Points, in no order, along strands that fork, close into loops and pass close to each other.
Points whose rows are less than 42.6 apart are linked; no others are. Some points are linked to none.
(55): [-60  27 -14  -4 -24   8 -28 -10 -33]
(260): [ -4  12 -17  -6 -19  -9 -31 -12 -15]
(791): [ 50  -7  -5  26  49 -21  18  18   0]
(546): [ -1  51   8 -23 -10  22 -23   6  39]
(11): [-12 -25  -4  23  65 -34  25  -6  25]
(429): [-24 -51   5  19  43 -12  37   6 -19]
(331): [-13 -82  -6   2   0  -7   5  -7 -19]
(898): [-13 -43 -20 -23  -3  -4  -7  -9 -26]
(519): [ 17  36 -13  39 -25  -6 -54   3   1]
(440): [ 10  26  28  -5 -24   1  15 -10  42]
(931): [  7  41  30   7 -27  11   8   1  44]
(370): [ 41   7   0  55  12 -30   6   7 -20]
(492): [ 38  13  -6  51 -27 -30 -28 -11 -10]
(409): [  2 -47 -10  26 -24 -34   7 -32 -20]
(465): [ 33 -15 -19 -46   4   2 -31  -5  17]
(368): [  3  11 -25 -45   2  17 -37   5 -21]
(499): [ -2  40 -19 -13  -8  10 -55  11 -14]
(797): [ 35 -20 -12  24 -10 -24  -6  -9 -19]
(488): [-23  10 -14 -22 -24  -2 -25 -15  -9]
(842): [-14  49  25  26 -21  22  -9   2  48]
(114): [ 26   9  -1  47  23 -23  17   9 -22]
(802): [-29 -25  -1  18  52 -15  39   3 -16]
(352): [-31  18  38  -8 -31  18  45  -7  12]
(563): [ -8  36  28 -28 -12  35  14  17  28]
(941): [-47  24  26  -8 -33   7  33 -22  17]
(176): [ 15 -17  -1  37  30 -21  28   1 -25]
(877): [-36   5  -7 -25 -26  -8  -7 -27  -1]
(706): [ 15  -5  -5 -20 -22 -15 -12 -25  25]
(530): [ 27   8  -8  21 -32 -28 -30 -18   1]
(529): [ 21 -41   2  29  28 -24  23   4 -18]
(236): [-14  46  32 -11 -18  45  10  25  25]
(589): [ 24 -45 -19 -26  23   8 -14  18 -21]
(973): [ 14  10  20 -24 -20   0  28 -16  43]
(4): [-54  12 -18  -6 -21   1 -17 -16 -43]
(577): [ 28 -18 -12  17 -23 -29 -15 -21  -7]
(521): [-54  40   2 -11 -24  13 -14 -12  10]
(552): [-57  39  -6  -3 -28  11 -31 -11  -2]
(857): [ 31  27 -11  32   5  -7 -25  17 -31]
(760): [ -7  42 -19  10  -3  16 -58  19 -25]
(846): [ -7 -14  -5  -2  77  -5  24  17   4]
(355): [ 23  36  38  45 -37  27  11  14  43]
(347): [  0   9  38 -14 -37  39  39  17  -1]
(873): [ 18  31  36  14 -34  57   6  33  14]
(573): [  2  29 -23 -34  -4  13 -49  11 -13]
(164): [ 44  16  -3  63 -11 -34 -16   5 -22]
(442): [-21 -66 -12 -18  -5  -2  -3 -12 -18]
(193): [ -2  41 -15  23   7  15 -43  30 -42]
(92): [ -6  30   4   3 -29  -7 -22 -19  26]
(507): [  3  15  -3  48  47 -41  29  -9   2]
(74): [  2  44  31  47 -31  34   6  14  44]
(688): [ 32 -30 -23 -43  12  11 -32  10  -6]
(996): [-39 -38  -7 -37 -18  -5   9 -34   7]
(130): [ 64 -26  -8  20  28 -17   4  17 -10]
(598): [-50 -11 -21 -15 -15   0  -5 -17 -48]
(643): [ 12  18  39  -2 -39  44  20  28   5]
(945): [ -4 -73   2  -6  35   7  10  22 -21]
(619): [ 30  -8  22 -28 -16   1  34 -12  45]
(146): [-25  25  -8  18  52 -14  27   8 -25]
(182): [-24  -2 -13 -66  -3  16  -8 -12   8]
(298): [ 28 -56  -7 -17 -16 -23  -4 -29  36]
(485): [  7  17  -1 -13 -25 -13 -14 -22  28]
(535): [ 14 -27 -10  -2  49   5  11  24 -25]
(222): [  5 -12  -9  -4  69   1  19  21 -11]
(410): [-16  40  -3  32  40 -11  18  14 -28]
(648): [ 25 -30   6 -37 -14  -7  21 -19  54]
(789): [-10  43  -3  38  31   0   0  23 -39]
(542): [ 32 -12  -3  22  62 -24  22  11  16]
(448): [ 14 -34   1 -51  -7   1   4 -18  42]
(882): [-14  11  38 -17 -33  29  49   5   9]
(960): [ -6 -32 -18 -61   1  10 -16 -10   9]
(886): [ -1 -45  -9 -51  -9   1  -5 -18  21]
(609): [ 12 -65   0  29  15 -23  21  -3 -18]
(518): [-53   7  18 -12 -35  -5  36 -34  17]
(669): [  9  18   1 -54  -5  11  -7  -3  32]
(890): [ -1  47  -5  38  22   7 -21  32 -42]
(497): [-20 -63  11  12  45   1  24  13 -19]
(781): [  5  23  14 -48  -6  23  11   7  32]
(361): [ 28  -3 -17  -5   6  -3 -18  13 -29]
(867): [ 25   0 -13 -50  -4   7 -22  -4  23]
(830): [-17  47  11  25 -32   2 -20 -13  41]
(125): [  9  -4 -16  -8  -5  -5 -23   3 -29]
(911): [ 13 -20  -4  21  67 -31  20   1  26]
(548): [-28 -23 -19 -17  -7   0  -7 -12 -42]
(624): [-40 -12  -8 -22 -29 -14   8 -34   1]
(752): [-29  41  33  34 -31  61  10  22  14]
(436): [-31   6  -9  14  57 -19  35  -1 -15]
(266): [ -2 -82  -1  17   5 -18  11  -8 -22]
(501): [-20  51  29  11 -20  52   5  29  28]
(602): [ 26 -27 -17 -12  24   2  -3  21 -30]
(56): [ 52 -29  -9  18  10 -21  -7   5 -12]

A fork is a point with three links, a tip a point with one. Leave the first point through the second and follow the links. Name the first fork or tip that comes.
(440), (973) -> (182)
(465), (867) -> (752)
(130), (791) -> (11)
(602), (535) -> (846)
(260), (125) -> (602)
(410), (146) -> (945)
(4), (55) -> (521)
(518), (941) -> (873)
(760), (499) -> (368)
(873), (643) -> (518)

A piece is two or more points that can be reached from each other along the links. Count, over all rows, the pieces, the separate loops (a circle has one, a figure eight two, a Y none), the forks (points with three links) and the tips (points with one).
pieces -> 5
loops -> 0
forks -> 2
tips -> 12

Name the points in between on the shortest way along the links from the first point to the second, in order.
(92), (355) -> (830) (842) (74)
(164), (609) -> (370) (114) (176) (529)
(890), (497) -> (789) (410) (146) (436) (802) (429)
(791), (797) -> (130) (56)
(589), (236) -> (688) (465) (867) (669) (781) (563)
(542), (492) -> (791) (130) (56) (797) (577) (530)
